A landscape with many peaks, sampled at points; each row gives a point and its height.
A climber steps from a point to whichever of its 6 nearest points has the largest rise for the distance, and stops where none of them is higher. Distance is the straight distance between rows; heights are no part of it.
K727: [-15 -17   1  11  32 -21  25   2  12 -38  14   2  46  -5  29   2 -21   8
   9  30  59]  h=6.18
K476: [-20  31 -11 -14 -15 -21 -51 -37  -3  -4  -6   0 -44   0 -52   6   6   6
  -8  -4 -59]  h=4.65
K358: [ -6 -15  -4 -21  -3 -14  -2 -18  -1   0  15  26 -15   0  -6 -25 -15  25
 -35   3 -14]  h=5.67
K774: [ 18  -4  21 -24 -13  32   8 -22  12   4  -1 -19 -28 -20  23 -10  18  19
 -43  12 -17]  h=5.62
K30: [-13  34  -4   0  -8  11 -42 -40 -12  -6  10   8   6  24 -25  17   9  12
  34   2  -7]  h=6.55
K295: [-17   9 -42  -5 -12 -39 -33   1 -23  -7   8  18 -32  -1 -77   6  -5  -2
  -7 -19 -49]  h=4.43
K924: [ 29   7 -16  -9 -14 -14  -4 -20   5  -7  20  24 -40  30 -27  16   5   0
   3 -23 -54]  h=4.79
K891: [-46  -2   9  23  18 -12   6 -22  -9 -17  -6 -13  30   2  16 -38 -25   0
   6  26  39]  h=6.27
K595: [ 16  52  14 -12 -38  22 -36  10 -32  10   7  -2   4  -2 -21  43  21  -7
  34  -7 -44]  h=4.41
K759: [ 14 -35 -10  10  23   1  17 -27 -20 -56  24  10  24  12   8  14  -4  -1
  25  29  57]  h=6.23
K485: [-74  36  17  -3 -12  -5 -37 -21   2  19  -1   0  11  -6  11 -28  -1  -4
  14  13  12]  h=6.12
K818: [ -8 -11  21   7  50  29  14   5  -5   1  -8 -36  11 -36  53 -31  28   9
   2  46  61]  h=5.52
K672: [-42  19   6  15  -1   5 -22 -50 -27 -33   4  -5  15  -6   8 -31  -1   7
   9  11  29]  h=6.25
K459: [ 43 -37  -3  13  63   3  56  49  18 -15   3 -33  16 -36  13  -1 -13  40
 -43  -6  27]  h=5.15
K220: [ 26  42  -5  -6 -47 -14 -12  29   4  35  -5   1  -1   2 -23  21   6 -24
  15 -20 -61]  h=4.05
K61: [-44  -4  19  -7   9 -11  -6 -27  18   6   1 -16 -14  -8  30 -40  -2  24
 -38  30   7]  h=5.89
K789: [ 33 -36  15   4  47  58  10  -3 -18 -29  17  -6  -5 -10  21  12  48  11
  -5   5  54]  h=6.07
K350: [ 57 -21  10  16  33  26   7 -39 -31 -43  28  12 -11   8 -10  10  27  25
   3  -1  49]  h=6.16
K669: [  7 -27   5  -2  40  29  56  46  25  15 -24 -21  32 -11  64 -27  -1   3
 -19  14  38]  h=3.95
K116: [ 30 -37  10   4  37  28  -2 -10 -15 -46  21  -3  -9  19  -2  -5  31  29
 -25  14  38]  h=5.94
K356: [  7  32   8 -35 -19  26 -25  -9 -11  14 -15   6 -18  -5 -13  36  32   4
  19   6 -41]  h=4.96
K808: [ 40 -33 -25  16  27   0   7 -50 -22 -60  45  24   4  51 -22   3  13  17
  21  -5  23]  h=6.13
K261: [ 81 -67  13  -6  43  17  38   8  -1 -43   5  -1 -13  -4  16  11  20  41
 -17   6  25]  h=4.91
K547: [-23  16  15  -9 -17  -7 -25  31  28  34   2  -5   0  18   6   2 -11 -32
  24   3  14]  h=7.59
K619: [-16 -16 -15  -8   2 -15  -9 -53 -27 -33  27   7 -11  21 -28 -10 -18  39
 -24   1   3]  h=6.06
K940: [ 61  -1   8 -10  -7   5  14 -28 -26 -12   9  36 -18  29  -8  37  40  22
  10 -18 -53]  h=4.14
K546: [ 40  41  -4 -45 -22  20 -25  14 -29   3  -6   8 -35   3 -23  54  33   6
  17 -30 -81]  h=3.78
K317: [ 18  32 -36  20 -25 -40 -43  36   4  11  10   1 -14  15 -98  19  -9 -22
  33 -10  -8]  h=4.11
K594: [ 43 -16 -25  -6 -42  -6  28  10   8   1   9  39   8  12  -4  53  11 -25
   3 -35 -52]  h=0.53
K497: [  0   8   1 -17  -2 -12  -5 -29  -4 -10  23  20   6  15 -14   0  13  -8
  21   8  14]  h=6.67
K259: [-13  -2   7  11  21  14  -1 -28 -16 -39   7   3  35 -16  14 -18   7  -8
  37  27  39]  h=6.24
K582: [  8 -11 -19   8 -15 -42  -1 -12  -9 -23  30  22  -4  31 -24   8 -32   0
   8  -7 -24]  h=6.35
K20: [  7 -39 -24  -6  14 -16  32  -3  -3 -11   8   7   3   4   3 -16 -22  19
 -30  16  23]  h=6.08
K561: [  8 -33  -3  16  45  -5  55  -4   4 -24  16  -2  29 -15  28 -22 -18  17
 -12  17  59]  h=6.04
K122: [ 31  12  11  -7  15   9 -17 -40 -21 -30  16  17 -18  15 -25  18  39  16
  20   3 -21]  h=7.78
K974: [-65  -8 -14  36  17 -27  46  -2  -3  14  -1 -16  40 -16  48 -56 -55  -8
  10  25  44]  h=5.78
K790: [-48  61 -12   9 -15 -17 -60  16  -7  22 -26 -30 -13   4 -56  22   2 -23
  19   5  -5]  h=6.42
K42: [-15   1  -2 -14   9  -1  14  31  16  13  -1   8  25   2  30   1 -24  -9
  -5  16  27]  h=5.29
K978: [ -4  13   8 -10 -23 -21 -22  -1   8  21   8  20   3   7 -36   2 -15 -25
  19  -6 -19]  h=7.82
K227: [-23  -1  -2   0 -23 -38 -32   5  32  36 -16  -4 -42   0 -14 -28 -30  -5
 -24 -16 -48]  h=4.88
K585: [ 41  37 -23  16 -36 -10 -22  46  -5  43  -6  11 -19   5 -53  28 -10 -49
  25 -24 -40]  h=3.21
K742: [ 24  23   0  16 -36 -23 -18  45 -14  17  15  16  13  -1 -39  41 -14 -37
  55 -17  -4]  h=5.24
K843: [-113   20  -10   12  -19  -19  -35   -9   -7   25  -37  -12  -54   -4
   27  -34  -26   -9   -2  -30   -9]  h=6.01
K502: [ -1   6   8 -48 -46   7  -6  20  26  27 -15   2 -17 -13  13  12  -2 -26
 -19 -17 -58]  h=7.79
K678: [  6  22  20 -21  12  41  -7 -17  -2 -18   7  13   9   9  15  24  40  -7
  17  -1  29]  h=6.22
K127: [-32  -4  15 -17   8   8  36  17  43  36 -23  -8   7   1  56 -15 -12 -23
  -2  15  15]  h=5.02
K539: [ 29 -33 -21  47  68 -12  51  22   2 -39  13 -15  49 -32  -4 -48 -10  48
 -42  -6  26]  h=5.73
K927: [ 38   6   9 -19 -38  12  -8   2 -15  19  -6  17  20   0   6  60  29 -16
  29 -35 -48]  h=1.61
K701: [  6  -1  18 -20  33  35  31   9  14 -11  -8 -24  21 -28  39   9   9  -7
   2  17  54]  h=5.83
K500: [ -7  -6 -16  17  28  -6   9 -25   2 -24  21  -5   2  -6   7 -33 -31  37
 -43   9   7]  h=5.97
K69: [ 46 -24   5 -18  -3  24  30 -16 -16 -16  12  14  -4  23   0  41  32   6
  38 -21  -1]  h=4.77
K732: [-28  14  12  -7   9  30   8 -12  23  27  -3 -19   1   3  75 -35   4 -13
   9  23  13]  h=5.66
K136: [ 38 -21  11 -27   7  24  37  -5   3 -19  18  22   9  13 -10  16   5  17
  -1   3 -18]  h=4.93
K809: [-77  18  -8  22  -8 -17 -10 -10   6  13  -3  -8   6  10  13 -23 -31 -25
  11  19  35]  h=6.19
K185: [-42  19   1  59  33  -1  -6 -17 -47   1  -4 -52  20 -35  37 -70   7  19
  -8  15  31]  h=5.99
K753: [ 10 -19  -4  42  55   3   8  27  -8 -12  33 -31  -2 -35   7 -26  27  51
 -59  14  48]  h=5.56
K233: [ 41 -38  24   8  35  40  23  15  -2 -12  -1 -15 -24 -34  21 -24  32  48
 -85   9   7]  h=5.27
K14: [ 28  16  17   2 -34 -16   4  25  18  14 -12  13  36  -6  -2  45 -10 -45
  25  -1 -24]  h=1.35
K139: [-43  13  -2  10  21 -16  13  -6  -9  -4  -5  -7  43  14  17  -9 -22 -24
  17  35  68]  h=6.36
K43: [ 21  53 -23   0 -24 -27 -37  45 -11  15  -7   5 -14  10 -73  30 -16 -13
  29   0 -22]  h=4.40
K217: [-62  11 -20   3 -19 -30 -34  -8  12   7 -12 -11 -14   6  -6 -30 -22  -6
 -12  -3 -16]  h=6.09
K160: [-35  -8   0  51  45   5  -6 -27 -41 -41   8 -46  23 -40  32 -72  -2  34
 -26  16  47]  h=5.81
K869: [-88  23 -16  39 -18 -30 -27   5  21  50 -58 -11 -38   4   6 -26 -39 -35
   4 -31   6]  h=5.79
K551: [ -7  -4   4  33  64  26  21  16   3  39  -6 -58  -1 -14  35 -58  17  42
 -49  20  25]  h=5.58
K311: [-29 -30 -41   0 -44 -74 -25  -9  13   9   6  25 -34  17 -37 -32 -54 -12
 -33 -28 -38]  h=4.47
K73: [ 63 -68  23  26  20  50  48  -2 -11 -45 -12  31  -3   2  17  47  32  13
   8 -51  52]  h=3.17
K39: [-52 -22 -29   5 -32 -59 -42 -16  10  -6  -5   8 -18  15 -34 -28 -19   5
 -10 -20 -39]  h=5.74
K117: [-11 -10  13   5 -47 -13   2  42  41  42 -12   3  -1   6  37  -3 -23 -44
  -4 -15 -45]  h=4.29
K307: [ 18 -33   2 -19 -26 -27  22  13  26  27  -3   9  -8  -9  26 -12 -35 -17
 -28  -4 -58]  h=4.75
K237: [-70  44 -18  32 -20 -17 -54  19  15  47 -51 -24 -28  -6 -63  -7 -11 -19
   2 -13  -8]  h=5.82
K338: [-83   8 -12  44  22   7  -8 -29 -23  25 -13 -52   7 -24  56 -76 -35  10
  -4  12  19]  h=5.72
K417: [ 55 -61  -5  -3  31  28  68  38  17  -8  -7  -5   3 -16   6  23 -25  46
 -38  -6 -29]  h=4.46
K903: [-26  70   4  -4 -35 -11 -53  42  -9  49 -44 -11 -26 -25 -74  18   6 -14
  18  24 -15]  h=5.44
K376: [ 28 -37  33 -15   8  37  27  -7   6 -16 -14  18 -21  -2  28   3  55   0
 -10  -1  -4]  h=5.14
K670: [ 43 -23   6 -37 -28   5  38   4  22   1  -1  12  -7 -12  29   9 -15   8
 -41 -11 -48]  h=5.28
K635: [-36  31   5  29 -29 -18 -38  32   0  11   6   7  25  19 -29  19 -14 -38
  45   7  18]  h=7.49
K557: [ -7  68   1 -13  -6  13 -58  -7 -14   4   2   5 -26 -10 -59  30  24   8
  27  -2 -34]  h=5.98
K184: [  3 -25   3  24  26  24 -21 -44 -36 -46  24   0  -2  13  -8   6  32  11
   4  18  47]  h=6.21
K911: [ 33 -49  -5  -3  34  18  33  -8 -25 -34  13  22   3  11 -10  14   4   6
 -18  19  32]  h=5.96
K262: [ 42 -35  20  -6  29  25  46  25  15   9  -9 -23  16 -20  48  -5   6  15
 -40 -22  23]  h=4.10
K448: [-39 -17   3   8  31 -26  42  15  31  29   3   0  37  -3  58 -25 -46 -27
   8  23  45]  h=3.62
K195: [ 14 -13  40 -34  14  35  33   7  19  -8 -23 -14  11  -3  55  17  18 -13
   3   6  21]  h=4.78
K858: [ -5  44  33 -11 -47  10 -18  29   1  51 -11 -12   8 -13  11  43  33 -27
  37 -10 -26]  h=3.04
K640: [ 27  11  26 -20  -7  36  20 -11   7  -3 -10  -1  31   9  39  34  30   3
  32   4  31]  h=5.10
K124: [ 83 -76   8  39  56  22  48   8 -26 -51  -7  18  12  18  -6  48  10  23
   7 -51  43]  h=3.75
K200: [ 21  -8   7 -56 -14  14   3 -12  25  26 -10  12 -27  -8  29 -13   7  16
 -22  -2 -72]  h=5.39
K9: [ 20 -36  -2 -19 -17 -19  17  -8  10 -25  19  10  16   6   1   7  -9  -8
  -8  -4  -5]  h=5.57
K349: [ 35  40  -2  21 -65  -4  -1  49  -5  15  -4  20  38  -1 -12  73  18 -21
  36 -40 -28]  h=1.36
K281: [-40  17  -2 -30 -20 -11 -37 -29  11   1 -24  -4 -42   3  -7 -33  -7   8
 -26  10 -45]  h=5.59
K504: [-23  11 -37  25 -43 -41 -30  37  39  56 -25  -7 -30   8 -54 -18 -35 -44
 -11 -34 -26]  h=4.03
K113: [-12  36   3  -4 -49   4 -26  52   6  72 -18 -11  -9   9 -37   7  -6 -37
  26 -12 -25]  h=3.81
K310: [ 21 -20  -7  -1  42  20  23  -2 -25 -23   7  -8  29 -12  21 -20  -1  19
 -12  27  56]  h=6.17
K715: [ -8  22  -5  -9  -4  -2   5   1  -7  -9  31  12  51  15  -4  30  -9 -27
  57  18  49]  h=6.66
K939: [ 44   7  11 -41 -24  22  -7 -26   6   2  -5  -4 -39  11 -19  13  32  11
 -22  -5 -79]  h=4.50
K782: [ 34 -25   6 -21  -1  25  54   5  -1 -17  -6  15  32  10  25  40   1 -12
  28 -15  11]  h=2.02
K296: [ 11   1  -8 -26 -41 -36 -26  18  31  28  -8  21 -27   2 -14  -8 -31 -23
  -7 -18 -49]  h=4.32
K415: [  3 -20 -18  17  19   3  25 -30 -22 -43  22   4  25   0  -7 -31  17  24
 -21  18  47]  h=6.20
K38: [-25  20  -7 -29 -11   4 -25 -24  23   7  -9   1 -13   6  -1  -8  15  16
  -9   2 -42]  h=5.76
K287: [ -6  32 -11  -4 -11 -31 -37 -24 -13 -37  20  36  -3  16 -48  16   0   1
  25   7  -7]  h=6.52
K354: [-48  52  16 -16 -23   1 -23  13  28  49 -13 -10 -14  -5   7  -7  -4 -24
   4   1 -24]  h=5.41

Where does a climber stop that starts at each point below?
K546 | K122
K311 | K978
K504 | K978
K38 | K978
K281 | K978
K927 | K122
